Each row is a point on a landscape with many peaks, with its height.
From any point a climber steps to the highest of the 2 points nearest to it. It stops when none of these is higher. Distance is the straight distance between rows; heights are no part of it.
Noren: [-16  39 -13  17  -9   4  11   8 -12  18  28   2 -29  -8   0  -4  -1 -15
  -1  11   2 -21  31  -8   5 -15   4   1 -25  -6  -5  -8  41  15  36 -25
 -18   6  23 -15  29  -5  10 -20  19  -6 -23 -16 -13 -22]  (h 314)
fiz: [-31 -11 -16  21  22  31  -1  15  11 -10  23 -36  -8   7 -16  31  -4  11
   6  -8  -3   6  42  -3   1  13  11  -4 -20 -13  31  -2  10 -16  35  -4
  -7  24  11  -4 -20  -5  14 -31 -23  20  21   8  14 -21]  (h 116)
pudi: [  4  40   5   2  23  41   4  -1   5  -8 -18 -24 -18  13 -13 -13  18  14
 -14  23   5 -13  -2  -9 -18  13  -9 -42  -5   4   1 -20 -26  20   6  -1
 -43 -12  21  10  -6  -4 -13 -35 -13   4  -7   5 -13 -26]  (h 483)
nar: [ 19  13 -20   3  11  30   4  -6  -5 -18  -5 -11  13 -16   0  10  13 -18
 -10   4 -28 -10  14 -21  -9  -1  21 -47 -19   0  -3  -2 -31  13   7  12
  -9   4  32  23 -37  12 -11 -33 -37  -9  -7   2  -8 -26]  (h 572)
lefu: [  7 -44  -2  15   3  37   6 -10  -6   7   7   9  11  14  -1  -6  14 -14
   2   7  -3  -4  12   4  24 -18  16 -18 -12 -12 -23  27 -14 -21  -4  21
   8  26  11   4  -8  11 -13 -18 -30 -14  15 -19  -2  25]  (h 445)
duduk: [  4  11  -7  36  -7   0 -11 -21  -5   9   5   4 -21 -10 -12 -12  -4  21
  -1  -5   4  -2  10 -14  11   8  14   1  -5   9  17   7  -1 -13 -15  22
  28  10   6 -17 -10   7 -24  15 -15 -18 -23   6  -1 -11]  (h 520)
teru: [-32 -30  -3  36  17   7   6   6  -3   4  18   8  -3  19  -3  21 -19   2
  -7  -4  -7  20  31  -9  11  -4  11  15 -18 -16  27   1  20  -9  11   3
  10  14  18  -7  11  -1  28  -7  -7  -7   4 -35  23 -11]  (h 375)
bilo: [  2 -11 -14 -16 -16  40  11   2 -18  -2   4  -9 -11  24  -6 -26  -1   3
  -5  37  10  -2   5  -4  -9 -20  -5 -14 -20 -12  13   6  14   1   3  -2
 -39 -11  11  -9  26 -18   5 -17  -4   3   4  27   6 -13]  (h 14)
gufu: [ 29  -6 -28  -7  13 -26  -4   2 -17   5   8  10  16 -53   4  -6  -1  -9
  15 -27   1  11 -10  -6 -11  -1  -9  16   9  14 -13   3  -2 -19  -2  -2
  42   5 -15  -5  -7  -4 -29  22  10  12  12  16  -7 -16]  (h 304)
vab: [ 10 -25 -23 -17  -2  12  -7   6   3  -5  -7  -1   9 -17 -14 -32   1   0
  11   6  13   7   9   7   5   5 -29  16  15  14  -8  11 -11  -5 -17  12
  -9   6  -1  -8   8 -11 -23  -8  -3   9   2  17 -20  -1]  (h 431)
tuti: [ 16 -31   1  -7 -11   5 -18   1  11  -5  19 -36   0  -8  -5  27   9   7
  25 -30  27   1   6  16 -15  34  30  30  20  14   0  17  28 -42  -1 -13
  12 -12 -10   1  -7  21 -34  -3  14  16  -5  14 -15  26]  (h 390)
Rero: [ 18   5  -3 -26  -2  -2  -9  -3  15   0 -14  -2  22 -10  16  -2  11  -8
  -6 -12  -1  -6 -26  19  -6  12   3  14  22   7 -14   5 -12   7  -3 -14
  10 -25 -26  15   1   5   7  10  -1  12  14  21  -4  -1]  (h 614)
sumim: [-10   9  -2  19  -4  13 -21  -7  22 -11   5 -38   0  -9   9  14  -1  12
  13 -18  21  -8   9  12   3  49  29  19  12  12  -1   5  17 -24   3  -1
  25  -3   1   1 -14  30 -23  -3   4  16 -11   4  -7  20]  (h 357)
Fafos: [ 19  -8  -3  51   4  23  -9 -22 -17  -1  11  17 -29 -18  -7 -11   0   3
   9  11  -6  -1  21 -17  17 -14  25 -16 -19   1   3   8  -8 -11  -6  39
  15  16  22  -7 -12  14 -32  -1 -39 -19 -13  -1  -4 -18]  (h 568)
kalu: [-15 -31  32 -10  -1  -1   9  -2  16  -6 -14  -9  29   7 -10  -5  -9 -13
  -4   1  17  -2 -37  18  15   7 -10  18  30  -4 -28   4   0 -30 -12   6
  15   4 -21   2  -3  -7  -3  -7  19  11   7 -14   3  47]  (h 567)
Fovo: [  7  34   5  -2  19 -17  -5 -16   6   4 -17  12   1 -30  -1 -13  14  11
 -10 -23 -18  11 -13   5  19   3  -7 -20  13   2 -15  -6 -29   7 -20  21
  39  17 -20   9 -22   4 -21  14 -21   0  12   2  -5  -2]  (h 49)
tini: [ 15  22 -17  11 -28  19  -6 -11  -7   5  12  -7   5 -44  10  -6 -10 -16
   5 -10   2 -12  -1 -10  -8   4  25  12  -5   2  -7  15  15  -7  13   2
  32   0  13 -12  -9  14 -23   9  -2  10 -30  21  -1   2]  (h 469)
Rir: [ -1 -27   0 -31 -22  13   7  27   8  -6 -17   4  44   6  19  19 -18 -38
  -2   5  -4  -1   3   3 -11   7   6  20  13   1  -4  14  -7  23   6   1
 -16  -8  21  21   4  11  19   0  12   4 -18 -12   5  31]  (h 456)
mul: [  4 -43  11  -4 -12  12  11   7  -4 -17  -2   8  29   1  24  26 -14 -25
  17  -3 -15   8 -18  19 -12  -1  42  23  10 -15 -29  22   7   8  14  -6
  20  -5   2  17  -4  24  10  16 -17   2  -6  -9  24  41]  (h 410)
Kikof: [ -4  13   8  16  32  30   4   9   7 -12 -14  -5  -8  19   3   0   6   5
 -12  27   6   4  20  -2 -13   8 -10 -14 -11   3  21 -20 -28  19   7   2
 -38 -12  23  12  19  -8   5 -24  -1   4   3   0  -5 -30]  (h 448)
nak: [ 32  31 -14 -29  13 -26 -11  15 -17  -2  -5   3  14 -66  -4 -19   8  -6
  15 -21   4   6 -30   6 -21  -4 -15  -7   7  11 -14   1  -2  -2   7  -1
  15   6 -16   2  -4  -3 -44  24  15  15  12  33 -11  -3]  (h 325)
dinaf: [  4 -21  -6  -3 -24   2  11   0 -17 -14  19  13  21  -6  22  19  -9 -14
  11 -23 -20  10   0   3   1 -16  49   0 -13 -12 -16  17  12  -1   1  -3
  35   8  -2   9 -20  25  11  22 -31  -9   0   1  35  20]  (h 384)
milu: [ 16   9  14   9 -35  17   2 -12  -9  -6   2  -5   5 -22  17   5  -5 -10
  16  -2  -5 -14 -32   8 -19  -4  48   3   4 -16 -23  17  13  -2  12   5
  19  -2  10 -11 -13  21 -12  19 -21   5 -35  13   6  34]  (h 439)
Dusup: [ 11  54   7  14   8 -24  -4   9  12  14  16  23 -18  -7  17  13  11 -14
   1  -4 -26 -19  20  14   2  -2   9 -10  -4  -8 -17   6  13  41  22 -48
  -8  -2   4  19  17   6  34   4  15  -2  -5 -26   5 -12]  (h 255)
zava: [ 12 -28 -34 -15  12 -13  -8  11  -2 -17   6  -5  10 -32 -15 -17   7  14
  29 -13  19  22   0  10  -1  12 -23  14   8   9  -5   2  -5 -24 -16  -3
  10   9 -17 -14  -1 -12 -46   9  -8  20  17  28 -14  -5]  (h 407)
fam: [  5 -10 -13  21  -9 -65  -6   5 -14  16  21  23 -26  -1   4  14  10  -2
   9 -16  -4  -1  29  12 -11 -12  -3  13  -9  16  -1 -12  29 -14  -1 -25
  11  17 -23 -11  18  12  10  -3  23 -35   4 -35 -11 -17]  (h 243)
kupu: [ -3   9   3  38  22  30  -5 -30   7   0  10  10   9  -7  24   1  -5   6
 -23  -8 -26   6 -10  -2  21   4  39  -5   1  -4  -5  -1 -24  11  -6   8
  34 -14  10   0 -11   6  13   4 -39   4   9  -4  22 -20]  (h 399)
moki: [  1 -37  31  30  -2   3   1  15  -6 -15  -7   7   4   4  28  15  -9 -25
  20  25  -4   8 -12  21  -9  -6  20  24   8 -12 -33   8  -4   9   5  12
   4   8  15   6  10  23  -1  -1  -1  -7 -20 -28   6  45]  (h 380)
zit: [-13 -22 -12  22  16   8 -17   4  22  -9   9 -30   9   4   3  12   3   7
  15 -20  14  11  22  23  18  36  18  14  11  16  -5   3   0 -22  -9   6
  27  13  -8   3 -23  23 -12 -14 -10  13  19  -2   4  13]  (h 328)
rav: [ 27   5 -12  33  18  16  -6 -16 -14 -19  11   2 -15  -4   5   9  21  -3
   0  11 -27  -1  22 -13  -3  -6  35 -37 -25  11  10   1 -31  14   1  14
   6   1  26  15 -15  16 -22 -15 -39 -22  -4   3  -3 -35]  (h 629)
rem: [ -3 -15  11  18 -16  -9  -8  25 -13 -15 -18  -6 -26   6  -7   0 -22   6
  20  31  19  22  18  -8 -22  -7 -23   3  -6   4  27 -14   3   3 -19  31
 -32   5  22 -23   5  -5 -13   5  20 -14 -29   2   8   8]  (h 185)
Div: [  9  17   5  -9 -27   4  12 -15 -28   1  -5  30  -9   1  -1   8  -7  -6
 -22  14 -27 -11   9 -43  -3 -32   7 -42 -27   1  22  -8   1  18   8  16
 -17  -3  25   1 -11 -11  10   8  -2 -30 -29  -8   6  -9]  (h 361)
zer: [-13  28  19   5  11 -13  -6   1  24  19  10  -8 -10   3  -1   3  12  -2
   0  -9  12 -19  -3  18  14  16  -2  12   6  -6 -22  -1  17  -4  21 -32
   0  -8 -25  13  21   4  18 -13  26   7  14 -14 -15   5]  (h 292)
lifek: [  0  12   4  -8   7   6  -6  16   0 -11 -12  -5  -5  10  19  -1  -2   0
   1  24   3   6  11   4 -11   9  -1   5  -2   9  13 -15  -4  33   0  -9
 -29 -20  11   6  21   4  13   1   9   1  -6  11   2 -14]  (h 432)
Pid: [-15 -33   2   1  26 -21   0   3  21   4 -18  -4  21  15  14   9 -21   3
  -3  -1   9  22   5   1   5  20 -20  37  26  -2  12 -18 -17  -9 -22  -1
   5 -22  -3   8   1 -10  27  11  11  16  21 -14  12  -5]  (h 268)
zira: [-22 -30  -2  10  32 -20  -3  10  17   2  -6 -15  19  20   3  28   0  10
   0 -25  -5  23  19   8  15  26   2  10  15   7  12 -12 -21 -14 -17   7
  23  13 -15  11 -30   4  24  -5 -12  10  36 -12  10   0]  (h 297)
Kuva: [ -6 -21 -32 -33   8  20  -7  -5  18   4   7 -17  23  20 -11  -6   5  13
  -5 -18   9   1   5  10  14  19  -1   0   5   6  14   9  -6 -15  -8 -11
   4 -18 -20  14  -5  -8  10  -8 -22  24  40  30   2 -16]  (h 506)
gesek: [ -7   7   0  -6  11 -20  12 -11  17  43 -23  23  17 -14  -4 -17 -31  -8
 -25 -10  11  -1   5 -34   8  -3 -50  23  16  -5   8  -8 -19 -14 -19   3
  10 -13   6  -4   0 -29  24  18  30  10   4 -23   4 -12]  (h 312)
tasas: [  6  33  -2 -48  -1   3 -12   7  22  -9 -35 -22  19  -9  17   7   8   3
  -5 -13   0   5  -4  14 -11  28  -7 -14  18  15  -1  -9 -15  21 -15  -8
  -7 -20 -12  21 -20  16   1   9   1  18  12  26   1  11]  (h 557)
ket: [-14 -19  -8 -30  -7  19  -4  17  24   5 -11  -3  39  10   6  14 -31 -20
 -10   0  14  -4  12 -14  -5  27  -8  27  13   6  32   9   4   8  -2  -6
 -22 -32  25  13  17  -2  28   2  16  15 -15 -11   3   2]  (h 507)
pimu: [ -7  -8 -14 -18 -27   3   9  -9 -14 -14  15   4 -14  22  -1   3 -15  26
  -5   6   4   4   5 -14 -15 -13  17  -8 -15  -2  34   2  33   0   2 -23
 -11 -14  -1 -14   5  -5  16  22  -1  -9  -7  20  33 -12]  (h 334)
Koge: [ -6   0 -23 -20   2   8  -2   5  17  24   3  -5  12 -21  -1  -6 -19 -23
  -7  -5  21 -10   9 -18  -3   7 -24  31   9  -1   3   3  25 -12  21 -26
  -6 -26  -3  -7  19 -17  21 -12  35  25   8   9 -10 -17]  (h 662)
takup: [-21  36   8 -26 -22  -7   7 -13   3 -12   9 -21   1   1   3  21   1  26
  -1 -24  -3  -7 -13  -5  -1  17  42 -13  -6 -11  16  -2  42   0  10 -24
  13  -7 -10   2 -14  10  10  32   4   3 -17  17  17  10]  (h 385)
rafad: [  4 -21  23  -6   2 -31   2  -5   7  13   0   6  19 -12 -27  -6   5   6
   1 -19  17  -9 -42   5   6   7 -23  20  22   4 -19   4   3 -32 -15   3
  22  12 -22  -9   2 -13 -21   8  29   1   0 -21 -22  33]  (h 515)
baled: [ 17   6 -16 -27 -25 -17 -16 -12 -12 -11  19   1  -8   6 -26 -13  30  27
  20 -16   4   2 -24   8   1  13   7 -12 -14  16   4  20  -2   4 -18  -7
  -1   3 -22  -6   1  11 -38  11 -28 -19 -11  32 -15   5]  (h 482)
tek: [  7  19  13   0  -2 -17  -1  -6 -12  -1   0  14   3 -28  -1 -26   9  -3
   3  -5 -10  -2 -48  10  10 -21 -10 -13   2 -18 -37  -3  -9   7  -8  25
  27  14 -27  -4  -4  -9 -25  15 -13   5   2  11  -8  14]  (h 40)
femab: [ 25  15  -6 -44  -7 -11 -12  12  -4 -10 -11   8  -1 -12 -10 -24  26 -14
  18   8  -9   4 -11  13  -1 -12 -35 -19   3  19 -21  11 -33  36 -12   9
 -29   5  -7  11   2   3 -27  -8 -13   0   0  24 -27   9]  (h 368)
lalub: [-16 -32   0  26  17  34  14  20   7 -25 -13 -33 -19 -16 -18   5 -28   2
  16   7  12  23  41   3  -1 -20 -24   5  -1 -17  15  -8   3 -31  14  25
 -19  30  21 -29 -25 -10 -11 -14  -2  21  17   4  19  -4]  (h 149)
nafo: [ -5 -39  -2   5   3   4   0  26   2 -26 -23 -26 -23  -1 -22 -10 -12  14
  29  19  19  27  28  14  -6 -10 -38   5  12  -1  16  -9  -1 -20 -16  22
 -25  24   7 -31 -12 -16 -22  -1  20   7   2   5   6   9]  (h 167)
tuv: [ 13 -32  14  -8 -13 -32   4  -9   3   8   6  -9   9   2 -19  20   8  17
  17 -23  21  -1 -26   2  -9  22  -3  18  26   7  10  -4  20 -49 -23  -6
  18   7 -16 -12  -6   1 -21  23  27   2  -7  -8 -15  29]  (h 473)
fabi: [  7 -46  -3   0 -22  27   0 -10   3   9   1  11  14   5 -12 -19  -8 -10
   2   6  14  -8 -13   6  14  -9   4  12   4  -3 -17  33  -2 -29  -9  12
  14   3  -1  -5   7   8  -6  -2 -14 -11   0  -4  -1  29]  (h 481)
tubi: [ -5 -20 -15 -27  10  23  -6   8  19  -2   4 -15  29   8  20   1   3 -18
  -4  -2   2   2  -3  19   5  17   6  17   8   1 -15   5  -7   9  11 -18
   0 -27 -17  20  11   3  25 -17  -5  26  32  17   3  -1]  (h 558)
kepu: [  8 -23  -5  31  10  23   2 -11 -14  -5  15  19  10 -12  31   7 -12 -27
   3   5 -28   7   2   1  22 -20  44  -3 -11 -14 -28  14 -13  10   6  11
  38  -5  16   5 -13  14   3   2 -44  -2   5 -12  23   7]  (h 376)
zim: [ 16  -2   8  -8 -29  -3  -5 -13 -14  10   3  30   0  -2  -5 -32  -1 -12
   1  19  -8 -20 -47   0   1 -34 -23   0   1 -18 -31  17  -4   9  -7  29
  -3   1 -12 -11   9 -17  -7   2  -6   0 -16   8 -21  10]  (h 33)
Pivu: [  6  12 -32 -36   0 -22  -7  -2   0  -7   1  -1   1 -16 -30 -11  15  26
  15 -26  11  12  -3  -3   4  17 -22 -17  -2  20  16   3  -9  -6 -11 -12
   4   2 -18  -9  -8  -8 -41  18 -12   1  10  32 -15  -5]  (h 446)
keruf: [ 13 -39  26  20 -15  -5  -8   1  -8  -5  -2  17   2  26  20   0  -5  -6
   0  29  -1  -4 -26  12 -18  -7   8  28   4  -8  -4  15   1   6  -5   9
  -9 -13   2  -2  30   9  16   0   7 -15 -16 -19   4  22]  (h 356)
kom: [-18 -31 -18  -8  -5  17  -4   7  16  16   4  -1   9  21  -8  -6 -23 -12
 -19  21  22  -3  21  -8   6   3 -25  34   5  -4  28   6  17 -13  11 -17
 -27 -29  15  -6  40 -18  31 -19  27  13   2 -11  -3 -15]  (h 577)
mevo: [ 15 -22  12   3   1  -6  -8  -9   1  18   8 -24   2 -19   4  27 -16  15
  18 -19  24   7 -11 -14 -22  33  10  41  31  10  14   3  29 -50   3  -8
  22 -12   6 -14  -1   0 -31  20  39  26 -17  -1 -16  19]  (h 429)
silaf: [-27  -6  27   7  25 -19  15  -3  19  22 -19  11   6  16  -1 -13 -19   6
 -22   3  12  12  -4 -10  17  -1 -31  23  22 -11  -3 -15 -15  -9 -14   0
   2  -8 -14   7   7 -17  32   2  27   9  17 -29  10  -1]  (h 288)
solop: [-12  31  17  17  34   2   9 -19   7   2 -19  16 -13 -16 -18 -14  18  23
 -16 -12 -16   6  -9 -11  16  -7 -23 -28   6  -9 -18 -18 -34  -1 -10  19
   5  27 -21  16 -25 -11 -14 -12 -16  -2  16  -6  -8 -25]  (h 59)
Ver: [ 16  -8   0  -9 -25  10   4  -7 -12  13 -10  33  15   1  10  -3 -10 -26
 -23  18 -22 -15   5 -20  10 -29   1 -13  -4  -3   1  10 -20  13  -4  26
  -1  -7  22  12  -5  -4  11   4  -8 -14 -17 -13  -6  12]  (h 386)
gid: [ 20  24  10 -18 -18   0   1  -8 -20   2  -4  16 -11   6  15 -25   5  -9
  -1  32 -21 -16 -42   2 -11 -44 -10 -24  -7 -17 -25  -5  -9  39  -4  12
 -23 -17   3  -8   1 -12   8   5  -4   2 -12  20  -1  -6]  (h 26)
Nameg: [ 17 -25  -7 -33  -7   8  -9  16  -4 -10 -14   2   5  14 -13 -25  14   0
  12  25   5   6   9  10  -2  -5 -42  -5   4  24  -1  10 -25  22 -23  19
 -42  11   5   4   8  -5 -19 -22   6  -8  -5  11 -23  13]  (h 395)
Keki: [-26  14  -3  -2  28  -4  11   5  20   6   2 -15 -14  24 -38  11  14  24
 -10 -16   7   0  26   3  18   3 -24 -17  -6  -4  17 -12  -2 -19  15 -13
 -17  18 -24   2  -6 -19  15 -19   9   6  45   3  -7 -26]  (h 84)
viza: [-23  24  26 -15  -3 -13  29   0 -18   0  10   1  -2  30  -2   0  22   9
 -18  -3 -12  -3 -26   6  15 -25  22 -39 -21 -26  -8 -17  19   0   4  -8
  -7  14 -20   7   1 -10  18   3  -8  -8  23  -4  15   9]  (h 664)
moli: [ 25   0  -8 -28 -43 -25 -13  -9 -12   3   6  10  -3  29 -11   1  26  12
   3  -7  -6 -19 -22   5  -9   0  10 -12  -9  22  13  25  -4   9 -17  -3
  -3  -1  -9   5  -3  19 -11  14 -11 -37 -21  11 -11  14]  (h 516)
Vodi: [-15  13  40  26   8 -15  -7 -17  17  14   0   0  -8  25   4  -5   6  14
 -10  11   6 -14 -38  16  13  12   7  23  13  -9 -17  -1  -1  -2   5  -9
  13  -8 -23   3  20   7  19  -3  14  -4  -1 -24  -5  16]  (h 313)
kog: [  5  30  -5   8  15   1 -10  -1   6  -6 -37 -12  -3 -24   1  -9 -29  13
  -2   5  17  16   8 -20 -20  19 -30   7  17  19  31 -17 -30   1 -19  32
   5 -11  21 -17 -17 -14 -32  24   6  15 -16  16   8 -14]  (h 367)
zufo: [-15  18   9  20  32  -5  12   0   2   6   0  14 -28   7 -28 -11  27  18
  -4  -4  -4   3  18  -2  20 -15 -24 -24 -12  -4 -12 -16 -14  -4   5   3
 -15  33 -16   9  -3 -14  -2 -25   2 -13  22 -10 -13 -24]  (h 70)
toze: [ 12   0  11  -5  -5  21   8   2 -26  -2   0   8 -15  28  17 -24   0  -4
 -10  51  -5 -10 -17 -13 -18 -35 -15 -22 -21 -16  -1  -6  -1  38  -3   9
 -45 -17  20 -11  25 -20  12 -14   0  -2 -12   4   1 -13]  (h 21)
fop: [-20  33  21 -34 -14  -8  35   8  -5  11   3  14   5   9  -2 -12   4 -16
 -21   2  -7 -18 -24   2   5 -35  -7 -26 -11 -33 -21 -13  23  10  19 -24
 -19  -2 -14   7  14 -21  35   4  14   9  15 -10  10  10]  (h 606)
zur: [ -3  12 -15   5  13 -21  -2  -9  11  24 -22  -7  12 -19  -2  -2 -29  13
  -4 -11  18   3   7 -27  -5  20 -32  19  17  12  26 -10 -13 -26 -15  12
  21  -4  17 -17 -14 -15 -10  28  22  12  -6  -4  -2 -13]  (h 340)
bok: [  7 -32   1  15 -15 -43  -6  16 -15  -2 -13   6 -18  -4   1   3 -13   3
  18  13  12  17   9  -6 -24  -8 -28  23   7   6  10 -17  14 -14 -28  14
  -7  10   2 -20   2  -3  -9  11  31 -17 -18 -13  -3   4]  (h 202)
Pap: [-11  29  13 -13 -19 -37  17  13 -23  -3   9   2 -13  20  -3  14  26   1
   1 -14 -10  -3  -2   9   3 -15  19 -36 -27  -1  -5 -14  17   2   1  -2
  -5  28 -15   4 -11  10   2   6   3 -29   4  -7   2  20]  (h 605)
fimem: [ 15  24   7  -7   6   2 -12  13   5 -19 -22   0   8  -7  27  14   1 -14
  -2  11 -15  11  11  10 -15  15  10  -8   6  23  17 -12 -31  47 -11   3
 -14 -22  22  18   0  24  -1   9  -8  -1 -17   4   4  -5]  (h 467)
dizog: [-12  -7 -24   7  25  34  -7 -23  19   5   5  -4   3  17 -18 -20   5  28
 -17  -8   4   2   1   3  26  18  -7   4   8   3   8  11 -17 -15  -2   1
   8  -6 -17   3   7 -14   0 -14 -35  19  38  16  -6 -32]  (h 465)
gif: [  1  48   4  -2  -4 -33  -1   2   8  23  13  15 -12  -7  -2   7  10   0
  -3 -21  -1 -17  12   4   7   4   1  -7 -11  -3  -7   2  28   3  17 -44
   0   0 -21   6  13  -2  30   9  24  -6  11 -12  -1 -12]  (h 273)
Niv: [-38   7  -2  32  42   0   3   3  15  -5  13 -17 -22  21 -13  29  -4  29
 -11  -8  -7   9  29  -6  13  10   3   6 -12 -15  32 -13   0 -10  29 -11
  -2  11 -10  -4  -8 -15  27 -15  -7   9  36  -6  10 -41]  (h 99)
Faz: [-12   3 -19  26  26  45 -12 -17  12  14  13 -10  11  -4   7  -6  -9   0
 -12 -14  -4   0   8  -4  19  19  16   9  -3   3   1   1 -11  -2   9   1
  26 -13   2   0  -7  -2  13 -18 -36  25  22  11  14 -26]  (h 427)
nik: [ 25 -16  -4  27  -6 -56 -18  -2 -13  17   9  20 -30 -12  -3   4   7   4
  17  -4   4  -5   5  -1 -19  -1 -19  32   8  23   2  -7  11 -11 -18   0
   8   6  -7 -20  17   6 -17   6  25 -30 -21 -20 -27 -15]  (h 222)
kifot: [ 30  23   9 -33   0 -24 -12  20  -1  -5 -16   5   6 -35  -2 -17  20 -22
  15  -9   2   0 -32  20 -22 -10 -31  -2  17   6 -29   1 -13  22  -2   0
 -13   5 -24   8   0  -1 -30   5  15  15   8  26 -19  14]  (h 346)
mezik: [ -6  28  -1  -4 -10  -7  22   2 -28   7  19  24 -21  12  11   8   0 -12
 -14  15 -24 -21  23 -21  -5 -34   9 -34 -33  -7  -2  -7  27  32  27 -10
 -24  10  25  -3  14 -12  17  -6   5 -24 -21 -30   1 -14]  (h 338)
nuz: [-30  22  -3 -10 -11 -12   9 -16   0 -12  17 -16 -22  26 -12  12  -6  44
  -5  -8   6  -1   1 -12   5   4  28 -12 -10 -13  35  -5  42 -16  10 -26
   5 -11 -17 -14  -4  -9  15  26   5   1  -2  20  22 -10]  (h 359)
Tili: [ -6   2  -7  36  10 -36   1   0 -13   1  23  26 -21 -17  21   8  -7  -5
   2 -10 -14   6  19   1   3 -14   9  21 -11   2 -14 -12  26   7  12 -15
  25   6 -10 -11  16   3  17   7  11 -19  -1 -22  10 -22]  (h 265)
kebon: [-21 -22  14  33  15  22  13   1  -4   1  11  -8   3  24   8   7   3  -3
  -4  10  -2   8  12   4  22   1  23  -1 -12 -17  -9   6   5  -6   7   3
   9  19  15   4   6  10   9 -21 -12  -3  12 -30  10  15]  (h 409)
ser: [ 16  23  -6 -29 -27 -34  -1   0 -24  -2   0  14 -15  22   2  11  28  -2
   4  -7 -20  -1   1   0 -12 -16   7 -39 -21  22  11   4  -3  26  -4 -10
  -8   2 -10  10  -8  16   2  10  -2 -41  -4   8   5   9]  (h 555)
Fotof: [ 15  27   1 -39 -11   0  -1  18   6  -5 -34 -15  11  -2   5  11  14 -17
   0  -6  -9   5  17   6 -11  11 -10 -28   7  29   3 -11 -30  36  -8   2
 -20   0  15  23 -26  21  -7  -5   3  -6  -9  14  -6  16]  (h 508)
voni: [ -3  46  21  -3 -30  -3   5 -13 -10  -4   5 -15  -7  -1   7   1  12  13
   3  -2  -9 -12 -38   8  -5  -1  36 -27  -9 -17  -9  -3  17   9  -1   3
  13   6  -3 -14 -19  12  -9  20 -12  -5 -25  13   4  19]  (h 415)
Rara: [ 10 -41  10  -9 -14  16  -7  -4  17   2  -7  -9  21  21 -10  -7   5  -6
   4  10  17 -13 -25  26   4  18   0  26  24  14 -16  25 -10 -16  -6   0
  -4  -6  -9   7  11   7  -5 -13   8   1  -3  -5 -17  40]  (h 519)
Ler: [ 22  25 -17 -18  13  26  -2 -11  -1 -13 -21 -10  -7   8 -17  -6  31   3
  -8   7 -18  -2   1 -15 -16   5  -9 -54  -8  17   4  -5 -43  26   4   0
 -31  -5  14  26 -12   5 -15 -27 -23 -19   4  14 -12 -22]  (h 518)
vefip: [  4 -15   6 -10 -38  -2   7  22  -6   0 -15  22  23 -11  15  12 -25 -40
  -4  11  -6  -7  18 -17  -5 -10  -1   7   4   5   5   7  -6  13  -3  23
 -10   5  36   9  -4   6   6   9  15 -14 -42 -23  -4  30]  (h 417)
renef: [ -3 -17  29  16   0  -7   5 -15 -10  -6  12  12 -11  15  17  -4   2  10
  -7  15  -4  -2 -43  16  -5 -12  15  26   7 -14 -20   0  20  -2   8 -11
   8 -14 -27  -9  27  -8  24   2   5  -2   6  -5  11   4]  (h 333)
gul: [-19  24 -12  42  10  -7  -3   6  -2  16  34  18 -17 -25   9  12 -16 -28
   5  -8  -7  -9  28  -8  12  -7   4  32 -15  -1  -9  -6  38  15  37 -19
  18   3  17 -12  28   3  12  -9  18  -8 -22 -34  -3 -24]  (h 289)
vuzim: [  4 -13  -4 -11 -29  10   0 -19  -4   6   6   8  -1  45  -7 -11  -3  28
 -23  16  11 -16  -9 -15  -6  -2  11  -2 -12   2  44  19  13  -8 -13 -11
 -14 -24   6  -7  19  -1  21  16   0 -17 -11   6  12  -4]  (h 315)
mur: [  1  24   1  14  14 -10  -7   1  -5 -10 -18  -2 -20 -22  14 -11 -20   8
   4  14   8  17   4 -13 -14   0 -15  12   5   6  14 -23  -5  19  -8   8
  -2 -15   6 -19   4 -15  -6  22  14   6 -13  21  12 -24]  (h 396)
Beliv: [-34 -24   5  36  35  37   9  12  14 -24  -2 -25  -1  -5  -8  20 -25   1
   5  -1   1  17  24  -8   0   2  -5   4  -4 -27  13 -12  -5 -18  25  16
 -11  28  21  -4 -25 -10  16 -26 -24  26  23  -4  26 -12]  (h 132)
boran: [-33  12  15 -22   6   8  30  15   5  13  15 -12   5  28 -11  -5  10 -17
 -18   8   7 -12  10   8  21 -16 -11 -13  -7 -23 -14 -10  23  -2  24 -22
 -26  11  -2  12  18 -10  28 -30  24  14  14 -21  -3  13]  (h 550)

Where does a climber stop that starts at each point below?
Pid | kalu
silaf | Rero
Beliv | Koge
pimu | rav
gid | Koge
kepu | Rero
Tili | Koge
Dusup | mul
gif | mul
gufu | viza
